Each row is a point on a landscape with many peaks, with its height.
From any point a climber steps to the highest of the 2 points nearest to it. It stops when none of these is higher. Distance is the straight distance between rows; heights are no part of it.
k522 height 85: [-146,106,2,-190,-9,-42,-76,-199,-25,-49,-288,250,59,-206,-307,3,146,87,-25,44,-150,182,229,-179,249,-83,-145,89,98,5,-117,247,-41,15,-11,-53,246,158,91,26,-167,-98,-196,166,65,162,168,72,-62,358,7,67,75,16,-188,-304,-25,63,-90,-142,31,201]
k128 height 513: [36,-67,184,236,188,-269,183,18,-121,-126,73,-46,-155,84,-156,22,-245,-31,90,4,-136,-191,-46,61,24,-21,-67,-23,4,243,-253,27,-283,-105,-236,-148,-104,160,-32,-230,-224,-14,-155,-101,-186,-43,-25,93,124,-137,64,-225,277,-15,124,-173,-49,48,44,-63,-285,421]
k457 height 387: [-90,64,-22,90,-144,152,-1,130,116,-131,89,15,-182,-149,-137,54,108,-145,16,45,22,7,-59,-116,-52,-184,72,40,-58,53,131,-154,176,-101,136,123,1,57,-133,-58,-169,168,-1,67,78,-40,172,38,89,208,168,-22,-114,277,145,-87,178,-88,84,-33,211,-96]
k976 height 139: [-184,174,61,4,-88,35,-78,-60,-52,79,-153,215,-146,-183,-275,87,124,43,17,-177,121,92,-24,56,105,46,40,150,-59,216,-300,-63,88,-321,29,90,174,218,102,-27,-149,-135,57,194,-35,198,-113,46,171,176,147,82,93,180,-105,-125,72,24,123,32,-95,-25]
k133 height 202: [-4,-248,-129,-176,264,-12,28,-106,-128,-172,98,28,72,-159,75,294,23,131,-44,-50,113,31,41,7,108,51,22,-115,-171,-7,81,-53,175,60,-49,-26,-44,-101,207,162,216,-188,133,-188,169,-24,-137,24,140,-38,130,-105,-21,-249,-129,173,141,126,4,-33,-19,-12]
k295 height 329: [-170,48,234,229,-111,14,-101,-81,-75,380,-118,291,277,4,-14,45,136,106,5,-154,-16,-84,213,-37,148,-139,-10,58,236,-281,17,246,-69,28,-168,-186,-25,121,241,15,133,-90,-44,233,-311,-11,-9,178,-86,-93,-71,-44,162,38,30,-286,51,23,-137,258,87,-181]
k150 height 232: [107,-45,13,131,-111,261,-181,-25,97,162,-22,82,295,-43,500,106,55,-26,-21,-43,84,-153,123,132,-123,26,81,-23,163,-173,47,-225,-137,98,-2,-20,-38,-166,118,-10,178,-117,73,145,41,-43,59,-56,-93,-101,-37,36,61,-63,47,139,-194,-232,-313,300,121,-282]
k469 height 113: [-317,116,114,-3,-109,100,-119,-128,86,119,-130,386,-74,-324,-125,90,159,82,10,-116,71,79,144,-157,185,-88,50,-4,96,164,-170,-5,33,-91,-49,142,131,210,188,-85,-225,-143,-150,251,10,163,-1,12,30,296,175,144,109,126,-68,-287,-40,-50,-80,45,-30,47]
k45 height 288: [35,265,-53,-221,-117,229,-34,-133,67,184,-31,89,132,132,244,-116,-1,76,52,-134,88,7,56,158,12,-9,-12,89,159,-237,33,285,-11,59,-18,-225,-2,-214,95,206,159,-181,-170,131,0,63,-95,-162,-80,-22,-101,275,-95,-115,-163,27,-166,-67,-209,125,115,-34]
k682 height 507: [189,11,54,-6,220,-153,-20,50,-135,-117,-97,-290,43,151,-185,-64,-122,-56,40,49,12,-43,-99,115,15,118,56,101,-126,264,-293,-223,-48,-168,-46,132,-182,47,21,-12,-106,122,188,-121,-55,-41,-189,-13,155,-58,13,-254,129,-62,39,303,19,-8,280,130,-230,194]
k673 height 64: [-183,169,147,-37,-155,-191,-69,-221,-200,202,-356,107,179,-166,-293,-89,95,98,-30,82,-97,144,152,-207,253,-81,-112,251,49,-17,-222,192,-71,35,26,-107,195,277,7,21,-13,-155,44,204,-225,155,90,-18,24,325,-30,30,70,-98,-210,-311,24,75,-25,-125,-137,83]
k649 height 657: [-95,171,70,-157,-120,-82,-134,46,-108,-1,-117,79,15,-42,-230,77,49,146,0,67,-55,212,101,-171,234,-44,-71,208,-223,-207,149,319,215,128,146,-159,24,29,-18,212,138,-20,1,-13,-48,-154,241,-157,30,-10,-34,63,-102,-12,-157,-21,75,194,204,-120,106,-189]
k441 height 267: [116,-396,-163,-80,240,-83,-185,6,-203,16,-289,-122,367,-48,139,-10,153,-45,-169,177,-84,-42,-63,-47,-44,322,-38,-105,7,10,-71,-405,-122,-163,-22,48,42,113,285,73,150,-27,314,-171,141,234,-241,170,-266,-170,-33,-278,211,-231,99,146,56,-88,-60,199,6,52]
k518 height 115: [28,191,-259,-317,11,250,-113,-16,304,-109,115,74,-343,-90,95,90,-181,94,111,-305,78,29,-60,185,14,155,35,-79,31,5,88,59,78,41,14,105,-72,-88,13,-72,-38,-46,-75,131,149,26,12,1,-148,-6,-127,167,-73,-32,-208,112,-50,-77,175,-9,43,-100]
k62 height 89: [72,-99,-214,-279,-29,46,47,29,188,7,26,25,-434,14,61,-120,-135,93,0,-193,64,12,-119,50,-129,209,83,-135,45,154,73,-19,-123,31,6,288,-73,-68,46,-191,-157,-9,-47,-59,195,-16,-170,-13,-216,-112,-159,139,123,13,-72,-12,28,-176,-7,-26,-88,175]
k188 height 276: [-92,-139,-61,13,69,-98,122,-91,-74,46,-148,48,-5,98,-267,-187,199,-114,-200,25,-36,44,-143,-155,-148,-19,-22,-43,109,52,41,144,37,-244,-33,-174,123,118,32,50,-149,3,-99,-60,26,200,-176,191,-136,140,37,-5,-34,184,75,-128,211,83,59,-106,117,159]
k231 height 455: [108,-53,70,248,59,-161,32,-50,-23,91,-65,17,20,81,-47,-75,-200,33,-91,19,-130,-260,50,94,-123,27,-106,-42,157,6,-50,-76,-415,-62,-195,-199,-18,88,-90,-240,-83,-9,-115,59,-193,30,184,106,-105,-125,-130,-105,269,29,90,-203,-46,-14,-69,-21,-80,91]
k334 height 326: [-67,188,-34,126,110,-128,-14,-22,91,231,-1,130,-58,-8,-183,142,-240,144,202,-169,116,-69,119,-8,-69,-82,-27,175,-120,2,-139,-190,99,-38,-101,22,-267,-62,113,-67,102,-8,-12,15,-297,-30,148,66,205,-123,-62,-17,80,-85,-14,-55,-85,113,269,84,-243,-65]
k756 height 287: [27,-80,102,113,-119,3,-93,-44,-131,324,-167,86,332,54,161,38,125,65,-126,-7,-19,-73,114,31,4,-31,10,68,162,-148,-3,20,-113,63,-56,-182,-71,3,183,-11,229,-113,162,103,-141,-29,-38,9,-69,-80,-32,-115,141,-48,120,1,-6,-66,-168,238,63,-129]
k749 height 352: [36,24,-33,10,-5,169,123,-63,-15,135,176,30,-6,31,291,-64,34,-83,-27,-180,81,-79,-62,288,-75,-76,-52,-73,196,-52,-90,206,-88,22,-58,-234,60,-205,21,97,-14,-212,-242,-49,123,51,-160,-20,50,-122,72,191,-90,-22,13,-87,-159,-139,-277,-46,48,96]
k585 height 162: [12,-260,-26,-38,-31,-129,-21,-113,-43,270,-419,156,280,148,27,-131,173,45,-221,19,-11,3,-18,-416,-112,166,155,-17,223,-88,189,78,-138,-51,-107,1,16,145,279,-62,-52,28,135,-17,-117,84,-302,226,-428,-32,-212,-143,251,-56,53,-14,184,-24,-148,279,7,119]
k513 height 475: [-211,58,225,123,-112,-117,132,40,-135,-45,89,-1,-185,-77,-111,18,-34,66,3,117,70,-4,8,-138,147,-267,-74,86,-201,176,-76,34,46,228,19,47,-42,214,-92,-141,13,-7,29,89,-58,-110,173,-200,158,129,136,20,32,-47,-9,-223,28,100,-83,-258,-217,234]
k656 height 207: [-155,127,-107,142,51,238,87,-111,102,117,111,104,44,-172,17,-36,157,-218,152,-158,57,40,128,27,-154,-225,-131,30,110,-100,-174,-153,223,-152,-21,-116,221,-204,-91,170,-85,-59,-286,-8,203,132,18,191,172,245,217,166,-232,153,47,-220,-40,-114,-86,-73,78,-64]
k799 height 456: [231,-187,-108,-264,-54,60,-226,65,57,-138,-209,25,50,-10,81,28,14,-28,-253,39,-88,43,-13,-33,-71,250,164,-142,115,64,298,-36,-311,-86,-9,39,180,125,111,-61,-109,9,108,-35,211,105,-77,118,-458,-122,-206,16,103,42,37,34,35,-119,-164,215,180,-180]
k870 height 379: [-88,-57,71,102,-38,-170,-109,85,18,-86,-193,98,296,110,-175,143,251,-55,-28,138,-208,96,70,-283,23,-28,196,41,19,-258,239,312,140,-219,32,-16,16,-60,56,177,-79,265,57,-189,-164,-108,49,193,0,52,-122,-192,-153,115,250,161,144,166,293,291,372,-237]
k358 height 462: [160,60,70,221,-103,4,54,211,94,21,78,-258,-34,214,-32,-103,-81,-230,74,171,58,-45,-125,85,-115,4,127,163,-42,-32,-38,-189,113,7,128,83,-226,-17,-182,-87,-15,146,165,30,-106,-221,32,-135,101,-13,-70,-138,-131,146,244,253,93,-98,170,122,39,-70]
k92 height 585: [103,206,145,304,44,187,40,156,98,-231,358,-181,-107,-11,106,-1,-112,-333,245,33,-10,-89,-104,373,94,-160,-26,-26,29,106,-208,-74,32,65,-1,-32,-89,45,-272,-85,-204,149,-154,37,8,-32,103,-104,224,130,167,51,-179,164,128,24,-176,-209,-12,-48,38,21]
k715 height 252: [73,-144,-67,-175,169,191,-215,-128,-50,-103,95,34,135,-166,249,170,37,87,9,-91,110,-25,-60,297,152,213,-17,-117,-67,34,-73,-113,-18,35,21,-99,104,68,155,98,235,-243,119,126,267,197,-203,-125,-63,-81,101,84,32,-192,-208,215,-126,30,-5,47,1,-210]
k423 height 654: [-18,133,28,-28,-2,-268,81,127,-23,-341,-82,-60,-24,93,-231,-190,-118,148,-73,263,-203,97,-52,-346,173,-122,-91,109,-278,-39,153,297,35,163,109,-94,121,173,-223,15,-80,348,-35,-75,-228,8,309,7,-208,57,-194,-104,-104,-116,-18,47,34,342,175,-265,35,44]
k43 height 65: [113,-92,-209,-451,95,-63,17,-79,54,-102,31,-90,-170,113,68,-62,-220,248,1,-128,-48,86,-50,105,19,237,34,-99,-113,205,26,145,-209,54,-64,49,-15,-68,115,-52,-96,-111,-61,-191,192,-89,-222,-36,-266,-237,-236,-43,93,-250,-163,86,-62,23,34,-87,-234,234]
k425 height 273: [97,-82,5,164,-143,378,-73,-33,176,-67,141,-14,173,-151,463,228,140,-257,6,-9,33,-159,8,108,-161,-68,142,-139,178,-202,285,-66,78,120,42,34,-80,-202,18,99,91,-74,-5,11,154,-141,90,79,-23,-8,56,23,-176,28,133,67,27,-191,-269,215,334,-290]
k989 height 489: [-116,67,128,213,212,59,-68,42,38,41,168,57,73,-157,-78,289,53,-163,67,-112,-22,-149,-12,192,-23,-24,44,-108,154,46,-118,-295,-87,-322,-220,69,-86,12,115,-171,-138,34,51,62,-95,-16,22,194,184,-91,179,-123,180,127,319,-39,39,-191,166,309,59,-36]
k98 height 407: [-115,-67,143,15,-232,-69,1,-73,-112,311,-93,27,-48,-16,32,-80,4,175,-59,24,184,16,-37,-134,-6,-43,69,109,-150,156,-39,-113,65,130,54,122,-135,83,108,-100,180,-165,187,152,-14,-204,-72,-198,74,10,23,8,163,-71,-42,35,82,113,-58,-82,-260,88]
k347 height 331: [21,-85,-51,49,-87,273,-166,93,75,-93,159,21,-21,-235,119,154,165,-233,-7,-52,57,-26,-13,59,-56,-52,136,-101,113,-47,145,-160,69,-54,96,159,25,-71,-20,-7,-97,-4,27,57,229,-18,46,63,34,124,198,16,-111,197,224,-15,70,-196,-70,150,282,-222]
k589 height 169: [-115,-52,-4,10,169,93,78,-123,68,-113,249,140,-84,-304,148,419,17,22,3,-204,153,-46,52,186,76,2,132,-131,4,-214,93,83,264,11,-112,-120,-92,-241,107,165,148,-276,-104,-117,67,-55,-43,108,253,-75,147,38,-130,-67,-144,4,126,142,-21,52,73,-144]
k743 height 491: [-40,72,55,-77,-88,-90,-142,3,-13,194,-230,81,157,129,-285,26,93,125,-154,-96,-150,21,-11,14,75,123,66,51,92,-14,106,276,-38,-275,-79,-160,30,217,181,38,3,-42,90,88,-190,86,-154,193,-165,-179,-191,-38,129,158,-50,-10,246,146,211,211,185,-266]
k909 height 72: [-84,-10,-108,-409,-41,-58,18,-253,-56,-12,-235,145,177,80,51,-48,72,218,57,35,-52,118,104,-370,146,-13,63,14,62,-57,291,464,21,292,49,-65,-15,-61,156,130,105,-6,-85,77,53,-45,-88,-90,-274,42,-159,27,51,-333,-178,-5,-2,141,-74,-80,-20,289]
k823 height 417: [105,-16,62,-182,-162,-211,28,294,-41,-217,150,-136,-110,-84,-242,138,28,98,-104,100,-140,138,64,-83,63,-88,62,-30,-181,-76,166,112,-28,-101,23,144,87,-99,-156,-64,-255,283,85,-299,52,-272,194,42,119,-123,61,-109,-76,68,359,13,60,-16,173,34,105,-95]
k609 height 431: [4,-69,-34,133,190,53,-34,-25,99,8,197,-6,-94,-174,-30,169,-106,-93,77,-218,49,-114,-73,260,-151,108,-95,-169,53,114,-183,-425,-181,-286,-108,20,117,18,-31,-121,-73,-85,-56,-1,132,125,-60,155,130,-122,203,20,114,94,142,-44,-99,-147,88,43,-43,-132]
k65 height 562: [-8,132,-128,-362,-16,-32,-169,-86,-23,135,-299,60,36,57,-249,-42,53,132,-102,-89,-62,207,34,-39,115,125,-20,140,-91,-36,97,154,62,-141,73,-127,76,88,80,136,41,-175,66,21,94,48,-59,23,-146,1,-133,103,-3,54,-177,80,111,54,198,22,63,-214]
k615 height 217: [18,-305,-112,-137,152,-177,106,-85,-97,23,-157,52,90,166,-5,-140,164,12,-229,11,-111,32,-108,-276,-162,150,115,-172,111,95,128,218,-121,-187,-52,-114,78,36,227,20,-161,53,-54,-183,33,177,-373,225,-324,-12,-175,-143,50,-171,100,35,73,159,-30,64,3,245]
k218 height 44: [229,84,-76,-281,48,-135,79,-33,-53,-45,139,-143,-80,246,57,-119,-152,109,-43,-46,-14,44,-80,227,72,80,-109,-63,-46,-67,52,429,-113,125,-24,-191,-84,-228,35,113,-20,-35,-111,-193,79,-95,-109,-106,46,-237,-132,27,-97,-202,-89,93,-109,116,59,-149,-117,233]
k289 height 371: [16,64,-113,14,218,100,189,-27,-2,-300,258,-183,-128,211,-3,-191,-45,-165,107,140,-43,-51,-195,107,8,-96,-147,-100,32,163,-6,216,108,202,96,-185,-35,-33,-152,-10,-4,116,-132,-15,46,157,-38,-119,-14,138,-1,-10,-194,-60,-154,16,-71,38,-3,-331,53,351]
k386 height 215: [-198,68,-20,304,-56,69,219,-29,125,254,202,53,-38,-14,77,-193,27,-107,237,-65,192,-87,60,-57,-214,-243,-118,0,-4,32,-183,-290,145,7,-12,-23,27,-117,-229,-20,10,66,-208,53,-23,23,32,-38,172,176,170,205,-189,69,-38,-205,-59,-52,-137,-251,-256,34]
k730 height 330: [-103,-29,62,209,-115,-36,98,-23,18,18,-135,28,-163,2,-214,-151,30,-156,-135,154,24,-35,-163,-149,-161,8,81,120,92,176,33,-147,6,-136,25,125,29,205,-111,-163,-222,42,118,144,-169,114,37,35,-82,220,20,-23,7,299,15,-181,299,-15,80,-79,25,107]
k985 height 419: [108,139,52,80,6,-200,91,224,-8,-144,13,-259,93,229,-188,-109,-149,-113,42,261,-55,69,-51,4,28,-7,79,210,-175,-111,45,28,139,21,156,-23,-149,95,-206,22,-18,294,132,-190,-259,-129,126,-102,43,-21,-159,-226,-177,79,200,267,68,114,352,38,76,-131]
k808 height 114: [-26,-208,-124,-251,-106,-36,-49,-133,-70,237,-420,103,235,126,221,-175,137,132,-159,39,31,104,-30,-352,-10,122,150,36,116,-64,285,178,21,170,40,-19,-75,51,224,50,158,-92,104,104,89,62,-257,-50,-374,-21,-191,-15,160,-196,-125,134,121,-10,-173,132,33,100]
k915 height 749: [-136,290,-11,-67,73,-176,-69,69,45,-161,-203,117,4,11,-391,-19,-87,118,71,135,-166,193,76,-303,170,-164,-174,300,-156,-180,54,218,178,122,109,-120,1,121,-50,149,87,188,-135,22,-254,73,396,74,-103,70,-153,-5,-149,-58,-181,-82,-3,262,263,-153,123,3]
k467 height 308: [-78,-84,49,18,-72,200,-267,-9,74,155,103,103,-7,-155,445,123,-39,222,-9,-175,181,-41,-9,177,16,275,118,-96,-63,99,-134,-370,40,-51,-26,100,-2,112,141,-88,223,-182,189,361,179,48,-180,-189,-31,-168,133,170,103,-135,-154,317,-161,90,5,54,-212,-327]
k186 height 364: [46,-254,-80,97,96,104,24,26,33,84,242,-8,-57,-130,330,115,-66,-14,77,-181,157,-105,-50,176,-241,151,-70,-240,-66,28,-181,-543,-43,-92,-59,64,126,-164,-59,-40,183,-143,14,-90,243,53,-206,-26,190,-174,294,155,6,-85,3,63,-192,-92,-187,-96,-233,-144]
k567 height 558: [270,-60,-139,-374,-67,1,-126,111,118,-141,-24,-52,-62,92,126,68,-69,117,-195,-79,-35,57,14,7,-61,139,132,-160,47,-96,368,173,-199,-3,16,-10,19,-116,30,27,-79,54,-2,-163,180,-88,21,59,-304,-217,-264,79,-79,-72,41,105,-38,-19,-44,131,196,-200]
k537 height 208: [146,252,104,-5,-338,-18,-40,-95,27,249,-423,-46,-3,112,-83,-296,-71,-54,-186,101,6,30,-19,44,4,140,92,241,224,58,-89,182,-186,-124,-11,131,10,97,-34,-51,-190,-148,113,256,-325,91,38,-70,-110,101,-203,130,92,172,-149,-24,126,-103,-28,164,-23,-18]
k645 height 565: [-126,133,218,182,-85,152,-51,52,63,282,43,118,42,-134,40,221,184,-136,138,-202,173,-12,82,79,18,-66,156,62,146,-98,-190,-56,228,-272,-109,134,-114,-143,193,-2,-113,-116,29,109,-67,-66,-142,98,326,-18,244,24,-8,159,256,19,40,-132,18,354,20,-141]
k220 height 498: [62,-139,8,15,149,16,146,42,-138,-175,202,-126,-294,145,152,-44,-102,-75,107,-30,38,-101,-243,118,43,94,15,-159,-99,360,-160,-25,8,190,-57,129,-244,-11,102,-133,-21,-19,42,-21,117,-102,-315,-164,156,-28,122,-47,109,-85,-102,92,-49,42,-56,-144,-253,420]
k471 height 408: [-60,-54,69,78,-32,-119,-21,-20,86,115,-24,218,-88,-108,61,80,-203,106,-126,-114,-58,-132,157,-24,-46,-10,-58,-122,213,-64,124,-69,-404,70,-269,-16,-11,82,14,-252,-172,-32,-231,78,-145,-105,229,143,-246,-248,-174,39,352,57,88,-339,-31,-7,-166,139,15,4]
k652 height 197: [-18,-285,-37,98,182,54,-144,-31,-204,154,-147,23,392,-102,253,-30,280,-64,-6,118,52,-89,15,-59,-32,194,-91,-46,15,-35,-240,-534,-53,-34,34,93,26,85,256,23,275,-92,343,20,97,151,-176,1,-11,88,177,-169,187,-241,77,103,-67,-136,-219,160,-109,60]
k348 height 506: [-102,52,138,278,22,93,45,61,-27,-338,154,-36,118,-45,33,281,16,-93,74,178,-81,-80,63,-43,88,-174,10,110,-74,-377,203,272,338,217,66,-83,-28,-38,-152,306,162,161,-111,-158,-148,-203,328,50,95,-49,9,-87,-310,-46,2,57,91,203,76,-31,341,-220]
k851 height 668: [-99,189,184,223,-94,193,11,85,29,74,26,50,182,-53,-54,210,193,-262,223,54,64,53,129,62,85,-145,132,243,31,-242,-94,162,342,-36,75,22,-114,-101,57,235,-30,-5,-20,-23,-99,-146,17,-41,348,155,122,-60,-294,170,132,61,109,-52,83,290,235,-202]
k541 height 446: [-113,-114,-118,-151,-2,128,156,-63,-63,27,134,70,-98,-45,244,-182,125,-38,-53,-103,23,25,16,93,-70,-124,-68,-191,163,203,-110,78,-158,98,19,24,227,-127,12,12,-108,-213,-125,-69,286,133,-84,-127,-120,48,141,243,8,44,24,-222,-252,-227,-438,-97,-19,332]
k74 height 171: [4,210,126,51,-215,-48,1,-176,-70,229,-356,19,40,-10,-173,-268,65,-68,-25,53,129,84,-14,9,-22,100,18,258,83,126,-421,-68,-39,-270,75,211,169,112,-70,-7,-165,-114,122,187,-216,205,-106,-102,175,344,105,113,34,151,-127,-27,5,-110,-2,63,-238,86]
k526 height 707: [248,-137,3,-156,-30,12,-138,43,0,-443,61,-56,143,-58,97,200,113,86,-184,152,-203,55,104,-65,167,-33,60,-149,-78,-79,390,221,-130,133,68,-19,114,-23,-85,99,18,203,22,-148,123,-134,259,19,-143,-1,-75,-64,-77,-127,102,177,-70,85,-7,-21,342,-206]
k801 height 253: [-84,-42,-15,362,-80,-15,144,-12,118,249,129,-73,-43,155,159,-245,-63,5,233,80,161,-165,11,-41,-330,26,-123,-34,-108,76,-220,-564,-28,32,2,145,15,-49,-286,-239,169,48,-43,137,-81,-111,40,-139,242,130,143,193,6,-16,-57,-13,-159,-45,-214,-241,-419,-25]
k709 height 527: [-96,79,135,126,-20,-181,248,210,-151,-186,295,-159,-240,89,-121,-120,-160,48,51,149,-50,15,-24,-37,158,-197,-225,67,-232,32,-47,112,-1,243,-9,-122,9,106,-261,-78,6,166,-110,-114,-111,-128,288,-171,80,-56,69,-7,-39,8,41,-186,-15,92,-9,-371,-181,173]
k439 height 248: [1,142,-63,-39,116,74,-9,-62,109,-2,-47,177,41,-136,-185,127,101,-108,65,-156,-40,81,174,-3,-31,-166,-93,20,154,-175,-31,118,55,-188,-24,-46,115,-187,103,150,-144,-7,-322,-65,69,80,110,251,61,90,17,54,-64,108,117,-189,-77,-107,66,116,236,-51]
k219 height 442: [1,38,27,76,161,-51,-149,-10,-159,181,-155,-135,230,101,-252,-102,-4,-16,-9,29,2,-49,-90,148,-8,123,-14,151,-32,121,-268,-242,49,-264,-4,-19,-45,230,51,55,184,-45,261,111,-148,176,-137,49,85,-9,21,-170,134,48,-77,199,60,58,268,120,-103,-131]
k723 height 520: [99,192,187,278,-72,118,157,270,10,-135,292,-262,-205,172,27,-116,-150,-315,241,158,150,-6,-205,278,17,-64,72,146,-124,75,-195,-169,245,112,128,85,-167,66,-240,-113,-18,186,47,-1,22,-131,-56,-234,290,85,57,-36,-209,233,43,112,-36,-77,86,-130,-56,10]
k100 height 753: [41,27,-155,-45,-282,195,95,103,22,47,135,-213,-210,103,162,-309,89,-177,-33,99,-32,74,-197,37,-154,-86,-59,-126,52,30,169,-27,19,212,266,205,28,-129,-307,-35,-1,101,77,18,218,19,9,-201,-35,134,45,116,-254,275,-88,-50,38,-250,-273,-302,74,77]
k775 height 384: [95,69,-80,10,63,-275,249,122,-32,-28,4,-208,138,143,-200,-76,-126,27,69,165,-18,137,122,-188,-10,-126,-64,107,-220,-251,73,-12,160,128,73,-74,-81,-134,-212,150,194,203,42,-339,-154,-142,145,-64,141,-42,-42,-102,-179,-64,129,129,45,124,212,-103,-50,-113]
k388 height 303: [65,-269,-69,128,-4,87,115,90,-14,83,212,-187,-110,90,274,-210,-48,-59,123,34,24,-177,-160,170,-251,85,-147,-195,-85,148,-117,-439,-98,131,49,146,70,-130,-206,-148,180,-48,64,-32,169,31,-175,-182,79,-31,201,178,38,38,-60,1,-152,-169,-329,-254,-238,113]
k198 height 582: [140,-69,2,-49,25,58,36,-28,-4,-468,200,-160,82,-121,91,302,83,-31,-68,185,-60,74,48,79,185,-4,34,-115,-100,-273,353,326,232,157,108,-53,44,-138,-165,258,163,64,30,-310,104,-133,225,-13,151,12,4,-24,-322,-105,-53,137,52,108,17,-139,327,-199]
k634 height 580: [-92,-188,-128,-144,-258,129,90,69,-22,96,122,-81,-275,-15,258,-200,90,-73,-68,33,-39,91,-137,-35,-126,-70,-2,-211,107,234,97,-11,-120,201,190,270,190,-45,-189,-134,-102,-175,105,0,281,90,-18,-198,-180,74,83,299,-76,262,-106,-234,-75,-164,-467,-231,-2,219]
k944 height 282: [81,252,-50,18,314,60,62,-73,61,-265,69,41,26,0,-268,154,-41,-97,103,-38,-51,78,81,123,71,-139,-93,108,15,-45,-124,141,98,-62,0,-157,-17,-103,81,197,-31,89,-208,-52,-96,130,89,207,126,98,-38,-61,-144,-44,-5,4,-122,62,270,-1,155,26]
k653 height 368: [-211,11,209,209,-73,-98,-28,-23,101,416,-4,286,-1,-95,-77,122,-103,151,5,-241,99,-97,135,-130,-67,-180,-53,-12,217,-173,125,7,-133,0,-286,4,-142,61,185,-131,-65,-50,-165,94,-211,-60,108,207,-68,-303,-62,45,262,75,148,-385,79,45,-16,174,-26,-68]
k587 height 583: [-58,61,53,0,-66,-230,151,243,18,-335,150,4,-315,10,-145,-126,-120,136,-34,160,-160,38,-37,-297,191,-245,-172,-31,-266,-84,133,237,42,206,10,86,51,49,-259,-74,-88,337,-159,-134,-110,-115,412,52,-105,-104,-41,-8,-72,-19,28,-186,57,211,75,-407,27,113]
k517 height 58: [-54,-35,-164,-297,152,-119,46,-211,-107,-172,-208,152,99,-53,-164,5,73,152,-102,77,-193,141,135,-333,182,-49,-118,-54,-10,24,99,323,-29,163,0,-194,181,77,67,79,18,12,-156,76,62,85,59,65,-256,170,-131,-101,90,-258,-155,-116,-50,216,48,-170,18,256]
k557 height 432: [0,21,131,18,-107,-188,-247,60,-73,-60,-237,-23,168,132,-213,-21,129,11,-258,202,-212,132,-94,-130,82,75,131,19,-53,9,193,357,-34,-200,13,-95,98,227,15,55,-188,233,118,-9,-151,48,-23,92,-145,32,-227,-186,-79,145,110,107,190,230,220,182,254,-212]
k878 height 351: [225,-219,-125,8,43,55,-190,-33,62,44,-304,-79,150,15,148,-173,4,-110,-139,104,5,-94,-94,64,-193,344,24,8,123,57,13,-434,-273,-156,43,152,25,114,140,-59,7,-15,250,30,78,237,-90,70,-368,-125,-120,3,224,-12,90,142,-53,-226,-110,251,97,-92]
k5 height 569: [-203,86,118,188,-149,203,-76,-23,24,-90,6,48,191,-168,90,282,213,-86,215,111,-41,23,192,-95,103,-149,63,179,-21,-332,149,159,361,189,172,-33,-18,-172,13,292,168,-18,-75,82,31,-225,279,-100,262,234,73,23,-259,59,-59,61,90,11,-87,27,338,-318]
k966 height 318: [109,-72,-54,81,338,-59,184,9,53,-407,232,-85,-61,83,-61,82,-58,-112,-21,91,-132,-68,-71,9,-8,-136,-95,-171,-36,56,57,129,20,-55,-49,-112,-26,-27,-75,31,-105,229,-187,-207,-17,43,35,172,20,33,-7,-186,-132,-55,129,36,-55,91,199,-137,111,150]
k212 height 141: [15,-129,-243,-254,55,149,53,3,159,-41,378,120,-244,-216,181,236,-93,113,41,-280,103,9,43,158,-82,54,31,-212,24,-132,237,-63,67,81,-84,30,69,-265,-40,15,112,-178,-146,-106,278,19,-7,57,-32,-140,9,158,-86,-38,-139,-62,-14,-59,-60,-76,60,-203]
k257 height 682: [196,113,220,184,110,61,-40,25,-93,-162,117,-173,48,39,103,-8,-130,-112,151,42,-37,-128,45,337,118,-75,-44,8,95,110,-327,-65,-219,14,-47,-94,-91,35,-108,-116,-82,44,-38,94,-61,-35,59,-143,195,67,75,-45,70,-69,89,136,-296,-139,-87,80,-82,127]
k433 height 353: [20,-17,-122,-15,133,-202,141,36,37,63,84,-97,-27,97,-170,77,-236,93,59,-28,63,-48,85,-51,-144,-53,-27,87,-257,-125,92,-253,166,26,-47,55,-259,-219,-36,75,207,67,72,-204,-142,-142,54,32,251,-144,-8,-125,1,-50,0,123,76,94,268,-44,-176,-72]
k857 height 593: [139,-160,122,77,149,-139,59,-34,-180,-121,-72,-265,-177,139,-90,-177,-93,-97,17,95,-37,-112,-232,70,-38,202,28,-14,-32,396,-345,-21,-241,-105,-95,92,-91,124,0,-165,-210,-43,73,-104,-25,-27,-300,-91,72,-34,33,-210,215,-84,-20,28,50,-27,-47,-46,-339,454]
k806 height 426: [39,62,-41,47,114,91,156,-6,-15,-162,291,-206,-112,291,213,-152,-140,-81,223,61,63,-106,-269,197,52,14,-92,-71,-58,210,-135,24,176,283,90,-115,-186,-92,-136,-58,155,58,-34,169,27,48,-210,-266,170,77,67,21,-88,-134,-275,214,-135,25,-66,-247,-170,355]
k885 height 319: [-88,152,34,122,79,-115,-136,-88,33,203,-32,71,-27,-48,-27,109,-266,280,100,-195,76,-177,150,93,-13,109,-31,95,-123,238,-295,-378,-89,-58,-144,70,-128,177,101,-136,115,-69,117,196,-192,-7,60,-15,142,-99,-79,-81,268,-144,-158,73,-184,103,202,67,-435,-71]
k883 height 467: [10,-204,-77,-240,-41,-207,82,119,-26,-44,127,-42,-128,-134,-264,120,-10,150,-146,-26,-46,140,48,-124,-81,-21,-50,-120,-195,44,175,-51,-89,-152,-1,75,213,-89,-101,-16,-20,60,34,-354,178,-122,69,96,58,-169,42,-48,53,75,166,-126,114,15,93,-94,-19,-65]
k611 height 570: [75,-200,-243,-190,-80,6,125,170,41,-81,98,-185,-110,18,46,-95,119,19,-109,110,-24,139,-52,-204,-128,-50,-21,-215,-69,-18,254,-28,38,102,177,202,83,-234,-164,-30,54,143,128,-299,236,-48,-48,-45,-53,57,90,18,-162,99,117,27,103,-128,-107,-207,62,66]
k286 height 240: [80,299,38,-18,-162,47,-22,-34,66,228,-216,14,-76,190,3,-288,-139,31,14,-51,25,26,28,24,-56,7,-15,174,120,-148,70,180,-107,42,60,-110,-88,-79,-89,27,-52,5,-78,236,-244,-1,142,-91,-157,-65,-242,206,-16,75,-109,-1,-58,-17,-38,73,47,-80]
k646 height 354: [-10,50,-1,-90,-57,1,-182,-14,30,174,-16,-22,-68,19,183,9,-138,249,51,-141,193,-33,40,141,59,147,112,79,-185,179,-186,-288,107,62,12,201,-139,67,70,-77,223,-124,206,250,28,-121,-92,-240,105,-135,-4,38,163,-174,-179,291,-113,76,119,94,-329,-101]

Where does a climber stop that starts at each point below?
k43 | k646
k98 | k915
k334 | k257
k386 | k851
k469 | k100
k150 | k857
k909 | k457
k656 | k857
